Points on a hilly landscape, in no order, each with its height.
From any point a ball rolls to the lowest of the 2 points nearest to it. It stops when none of these is lower. Distance is the straight distance between rows; heights are no part of it.
Tifov: [ 69  93 123  99 124  80  92  98  97 102  99 117  92  97 120  77 120 122
  96  79  83  91  96  90]  height 6.77
zivu: [144  75  90  93  66  85 100  64 110  49 120  84 109  87  99  89  81  88
  60  84 128  81  94 108]  height 8.42
mobod: [ 82 104 101 111 138 111 100 114  84 102 127 106  82  84 129  91  76 112
 122 125  89 108 107  59]  height 7.50
vab: [113  80  88 132  72 103  79  81  78  83  98  75 101  98  98  75  88  99
  92 111 109  93  97 108]  height 2.98
kaga: [ 95 136 122 117 113 101  89 101  87 124 113  93  97  66  90  98  87  81
 101 103  85 100  59  76]  height 4.19
Berel: [112  81  70  92  96 107 101  95 127 101  73 113  99 126  97  95 107 117
 105  83 125 106 142 158]  height 2.44
mebon: [ 91  96 111  59 115 119 131 139  92 137  83 142  96 136  93 109 110  98
 123 114 108 125  98  69]  height 5.70
Peki: [103  86  73  76  92 100 104  92 122  94 129  66 107  94  88 109 108 126
  70  84 104 102  87 111]  height 7.01
lok: [ 87 109 114 106 113  76  78  86 107 119 110 104 106  56 109  92  70 114
 103  79  85  92  84  98]  height 6.48
sugav: [ 94 118 105  99 119  91  70 100 108 121 113 103 106  61 105  91 138 116
 105  83  69  97  78  80]  height 4.00
mab: [101  96  99 111 135 100 109 105 109 120 118 125  78 107 148  95  91 141
 121  92  77  82 123 104]  height 4.85
Dilak: [105 127  96 113  82  79  96  82 111 104 106  82 109  58  84 127  91  87
  98  83  86  67  68 113]  height 5.81
Vano: [119  83  73 115 100 105  86  82 119 117 123  73 104  76  84  79  85 111
  99  72  91 104  99 116]  height 2.80
Ripi: [104  76 112  92  75  66  94  85  93  48  98  93 117  93  94  91 135  97
  82  93 100  84 115 105]  height 7.18
dodis: [126  85  86 142 111  79 120  68 133 134  82 124 124 111  95  93  68  85
  92  69 103 107  85 108]  height 0.90
ger: [ 84 122 116  75  99 154 106 133  92 120  56 149  82 100 105  92  94  92
 140 125 143 119 110  87]  height 4.84
zuzap: [109  99  99  93  90  70  97  78 113  68 109  85 120  82  96 112 126  79
  81  78  85  91  82 115]  height 6.93
lav: [119  89  62  90  91 105 123  86 129  95  98  90 100 126  95 110  95  97
  79  68 105  96 101 147]  height 4.79
nafa: [ 78  87 113 107 104 129 106 127  78  95  77 118  73 134  99  95 107  83
 134 134 117 107 131  69]  height 7.35
tif: [ 97  99  94 109 120 115  83 101  94 133 117  94  88 111 108  80 114 137
 122  93  77 112 112  79]  height 4.06
turi: [ 95  75 108 105  68  95 105 122  75  79 111  96 115 106  75 104 124  81
 112 134 110 100 113  62]  height 3.90
vir: [ 85  73  89  91 116 115 111 128  95 117  86 125  92 139  75 103 119 101
 148 137 118 106 122  53]  height 7.61
daf: [ 94 100 114 117  98 110 107 113  67  82  81 104  90 116 110  66  59  98
 101 119  92 104 112 114]  height 6.61
paneg: [130 108  92  94  72 104  90  87 103  71 131  62 104  72  86 117 106  73
  62 101 110  95  59  95]  height 4.74
ruv: [ 95 120 111 106 157 125 102 113  91 110 118 116  70 109 138  88 105  89
  99  97  82 104  84  77]  height 6.73
maza: [111 101 116 106  78 102 111  94  74  85  65 106  95 128 112  83  79  91
  87  84 101  90 112 138]  height 7.06
zepat: [ 88 125 123  89  92 109 113 109  79  90  70 118  92 124 126 106  95  83
 100  95  96 108 107 135]  height 7.34
Zulez: [109  98  76 100 121  73 120  76 125 113 102 109 116 117 103 111  86 110
 115  68  79 103 108 119]  height 4.65
Lege: [ 85 102 111  91 135 143 115 128  90 120 104 127  62 124 139  98  96 100
 118 112 100 111 112  73]  height 6.94
linav: [ 86 105  97 107 116 131 106 114  78 107  94 107  81 125 117  99  99  97
 131 115  80 109 118  92]  height 7.13
lume: [ 91  84 117  76  64 111 104 116  85  57  85  92  97 129  80  98 128  95
  75 123 138 104 127 104]  height 7.90
mipo: [101 124 108  97 125 110 110 104 101 137 102  97  92 134 129 120 108 134
 101  91  76 112  97 112]  height 2.27
Varer: [135 102 117  94  62  65  69  63 102  75 101  96 124  49  96 103 104  73
  85  83 107  80  94 102]  height 7.00
Ludi: [123 120  84  74 102 131 109 117 103 128  96 100  91 128  95  97 123 124
 109  83  84 124 128 132]  height 4.05
Ket: [120  64  84 108  69  81 105  71 106  60  96  83 107 106  87  83  65 104
  80  97 130  79 119 118]  height 7.98
dilir: [100  71  71  70  93 118 109 134 113  73 132  94  97  92  63  89 143 106
  84 111 111  98  95  71]  height 4.62
Gava: [110 115  93  72 131 111 102 125  94 124 105 119  99 127 100  92 145 124
 117 105  80 129 104  66]  height 3.99
Topoz: [ 93  79  82 113  96 123  94 112  91 104 105  76  98 114  77  68  90 124
  95 116 107 116 116 110]  height 6.25
pozap: [106 101  80  92  89 125 117 127  80 116 105  94 115 129  80 115 118  80
  87 121 104 122  68  87]  height 3.03
gedag: [118  80  91  82  65 105 103 100  93  49 132  69 101  91  88 108 118  81
  74 113 112  98  89  85]  height 4.29
Rap: [ 98 125 111 101  99 108 119 108  89 109 104  83 110 131  91 124 113  79
  85 105  86 114  69 108]  height 2.24
kobi: [ 98  89  89  85  82  83  62  81 110  63 108  82 107  55  81  84 119 102
  80  99 117  91  97  95]  height 7.65
Dig: [ 95  82  82 114  94 120  89 133  87  89 103  93 104 126  70  84 114 106
 108 145 126 118 121  90]  height 5.73
Zorev: [123 114  94  71  79  79  71  82 150 108  89  98 110  33  79 125 104  83
  68  69 115  79  78 118]  height 6.97
tikof: [139  81  61 113  96  85 118  69 143  88 101 108 121 114  88 106  91  74
  74  68 117  95  81 121]  height 5.54
Femi: [ 88 130 123 111 125  99 104  86  99 127 116  82  96 114 114 130 104 100
  94  92  74 113  71  94]  height 1.23
Merub: [112 114 116 107 155  94 116 109 117 110 121 131  79 105 163 109 104 106
  91  80  81  81 101 110]  height 5.36
sol: [114  86  66 114 104 112  98 100 105 119  96  85 107 122 100  81  79 129
 106 110  90 121 126 136]  height 6.78
Mek: [ 88  85 106 123  91  80  92  98 102  66  76  97 102 128  91  95  99 113
 105 119 128  83 154 128]  height 5.22
fezo: [115 145 123 100  94  64  83  73 130 108  91  97 106  39  80 139 102  66
  96  86  91  70  76 118]  height 6.21
Pazos: [ 91 114  92  86  82 147 120 136  73  96  56 116  89 118  82  88  82  86
 117 134 122 114 112 109]  height 4.52
Fal: [ 94  88 108 127 116  81 104  85  91  89  88 122  88 113 153 102  68 100
 112  98  98  83 113 114]  height 4.93
dit: [ 92 127 104  79 115 123 104 113  98 124  79 117  88 127 137 112  94 133
 116 104  96 118 123 132]  height 3.09
pobi: [ 93  97 103  53 100 135 118 126 104 136  52 144  92 122  81 112 101  89
 151 123 142 118 109  80]  height 5.27
tufit: [125  88  69  94  91 132 104 103 109  78 109  78  92 124  98  98  96  88
  69  97 111 110  96 139]  height 4.43
matun: [ 62  90 104  99 103  87 113 115  95  99 106  98  92 115 111 113 102 139
 125 116  83  88 132  94]  height 3.91
Poban: [ 93  67  86  90  72  99 106  94 110  68 113  67  97 111  86 102  98 121
  73 105 131  93 112 115]  height 7.43
pibob: [133 106 111 141  84  68 106  58 124 121  92 101 122  78  96 120  69  69
  97  76 101  79  72 110]  height 4.61
tuz: [ 87  81  94  99  87 109  90 108  93 107 118  82 107  94  81 104 130  94
 111 113  95 114  99  64]  height 4.45
Toz: [ 98 108 122 125 115 104 107  95  72  99 102  85  91 104 116  84  55  80
  99 111  78 112  85  92]  height 6.18
Sudun: [119  71  66 102  75  75 100  65 135  89 112  85 120  72  90 112  69 102
  89  79 122  85  93 111]  height 6.15
paze: [111  75  99 139  79  70 102  63 109 119  86 107 121  90 107  93  57 103
  98  82 106  84  91 103]  height 3.19
zun: [115 114  89 121  88  92 112  93 119 112 117  76 113  95  82 117 103  99
  77  78  87  84  69 129]  height 5.28
debi: [ 90 101  86  91  98  92 119  97  97  93  98  93  99 124 104 113  87 107
 109  86  77 100 120 132]  height 3.92
timoz: [106  86  89 121  77  98  63  72 100 106 104  72  99  53  87  85  80  96
 105  86 104  93 100 101]  height 1.40
Vasim: [107 112 114 119  92 107  95 108  65 111 103 101 106  97  84  90  92  66
  98 119  96 104  56  59]  height 3.67
sipu: [106 118 100  97 124 108  90 110  98 139 124  93 102  96  96 104 135 116
 116  97  67 120  86  62]  height 3.60
dav: [112 136 128  86  78  88  73  85 107  97  96  76 106  40  76 122 117  63
  73  89  96  90  66  94]  height 6.51
deka: [107 135 118  67 146 127 114 127 103 124 100 132  78 126 131 107 136 110
 110  97  80 119  99  83]  height 4.31
buvib: [103 127 128 117 106  70 109  71  88  89 101  92 108 101 107 109  80  78
  86  86  82  84  74 108]  height 3.37
Pem: [ 81 115 120  77  93 109 116 131  79  95  85 124 102 122 116 120 121  88
 105 117  95 125 108 101]  height 7.51
gur: [ 80  86  97  98  80  87 113 112  81  72 107  92 104 111  91 105 110  97
 112 112  84  92 124 102]  height 3.13
voze: [ 81  81 112 104  86  70  69  95 107  54 102  79 111  76  74  90 131 111
  95 115 117  83 126  85]  height 7.44
gabar: [ 85  83  86  80 103 103  95 115 105  80 114  93 101 107  70  80 140 122
  93 101 103 105 123 101]  height 4.13
pov: [ 96 150 123 111 131  80  91  80 120 132 121  90  95  56 107 139  81  95
 107  99  77  82  70  94]  height 3.34
Mumik: [101 111 108 128 119  69 101  73 117 119  97 116 101  63 137 112  50 100
 109  85  94  66  76  93]  height 6.26
tiba: [104  98 119 134 113  82 103  80  87 102  98 103  97  85 143  88  41 103
  96 101  91  83  87 101]  height 5.63
nufig: [ 90 101  91 104 108  71  83  88  93  81 110  96 115  80  96  83  77 108
  99  98  97 104 102 106]  height 6.04
barol: [ 80  91 103  64  81 113 115 126  85  82  74 113 104 130  84 104 139  86
  96 122 119 116 106  90]  height 7.68
gusik: [100  89  84 105  89 118  96 106  95 120 115  80 101 115  99 104 138 113
 106  91  84 110 102 101]  height 4.54
kig: [ 79 128 105  80  98 151  98 128  98 116  60 128  77 103 106  93 102 128
 138 123 128 110 136 115]  height 4.41
Zodam: [ 99  98 132 109  96  53 106  61  88  73  89 115 111  95 129  98  87  87
  99  74  91  72  93  92]  height 4.18
momat: [ 68  97 129 102 115  82  93 113  78  73  96 117  95 107 114  77 112 112
 101 114 103  99 119  86]  height 7.03
fedi: [113  82  74  93  74 130 115 118  93  82 128  73  95 117  85 106 112  89
  78 114 110 112  90  98]  height 3.76
redu: [101  84  68  98 105  67 111  69 115  84  95  99 124 104  90  97  67 101
  97  82 101 100  97 121]  height 5.40
zibo: [ 85 112 124 113 117 106  99 115  76 103 105 117  89 107 117  83 111  90
  91  89  80  99  78  91]  height 6.54
sabo: [ 98  86  80  91  93 131 112 137  87 103  67 120 103 136  63  91  99  89
 117 149 140 120 115  89]  height 5.13
lep: [ 88  71  87 111 105  76  96  82 119  94  74 117 108 130 105  91 104 125
 105  87 118  94 132 126]  height 4.02
bol: [ 93 119 104  71  84  83  61  92 130 122  80 100  97  27  85 115 109  94
  98  72  86  84  96 103]  height 7.21
mep: [107 116  97 110  87 111  97 110  95 117 128  76 106  74  72 103 101  92
  86  96  85 100  67  91]  height 4.71
Pedub: [ 80 113  96  80  94 134 108 115  88 109  66 101  87 121  99  96  83 118
 113 117 113 121 130 132]  height 3.85
piniz: [107  96 105 115 135 102 121  99 116 120  85 135  79 120 151  94  61 108
 110  77  90  93 119 129]  height 4.07
vizoz: [113  98  77  77  82  80  83  85 133 100 123  80 117  47  84 114  88 113
  78  83 112  91  87 115]  height 6.64
kadir: [ 86  94 101 121 103 114  92 115  82  69  80  89  95 131  85  81  88 106
 107 145 123 113 143 111]  height 5.99
bon: [114  93 109 134 137  82 124  77 130 139  95 131 100 112 132 100  62 105
 101  65  92  91  87 106]  height 2.87
domit: [ 79  87 101  84 102 129 116 125  99 121  94 102  82 134  76  94 128 118
 132 109  97 114 141  72]  height 7.84
gagin: [ 98  92 102  78  68 101  58 100 106  90 112  83 108  38  79 108 131  88
  91 114 116 106  98  71]  height 7.82
pumi: [ 99 100  83  79  99 119  95 116 105  89  90 106  95 121  94  96 136 111
 107  92 104 114 139 137]  height 3.56
Zel: [112 113 121  96  74  75  81  92  87  74 111  87 126  59  95 109 128  78
  81 101  87  93  73  87]  height 6.72
venu: [ 94  91 117  92 116 101 126 133  91 129 108 130 106 117  97 114 117  82
 118 112  88 116  70  52]  height 6.07
gak: [ 89 117 105 100 141  91  94  96 101 102 130 101  87  64 145 116  73 109
 109 104  84  88  90  70]  height 7.70
zuzel: [102 132 134 135 138  77 105  72 115 115 114  96  96  90 119 128  95  88
  95  92  84  87  66 109]  height 2.36
Zibob: [ 71  95 119 107 119  92  76 108  82  98 112 108  99  76 105  80  94 112
 113 125 107 107 103  54]  height 7.29
vof: [108  95  98 113  63 111  82 101  63  92 103  81 109  95  82  80 104  89
  78 115 114  92  72  76]  height 2.68

For each start below, name the point where the ball stops.
kobi -> vof
Ket -> gur
lume -> gur

Call two points neighbours if one is among the 2 nearest of the other. Go from one point of each pair to the other, from neighbour to neighbour, staying as low as possible. Name the highest point that can't be avoided.
dodis and Berel -> Fal
gur and sipu -> gusik
timoz and fedi -> kaga
Berel and fedi -> Ludi
vof and timoz -> vab
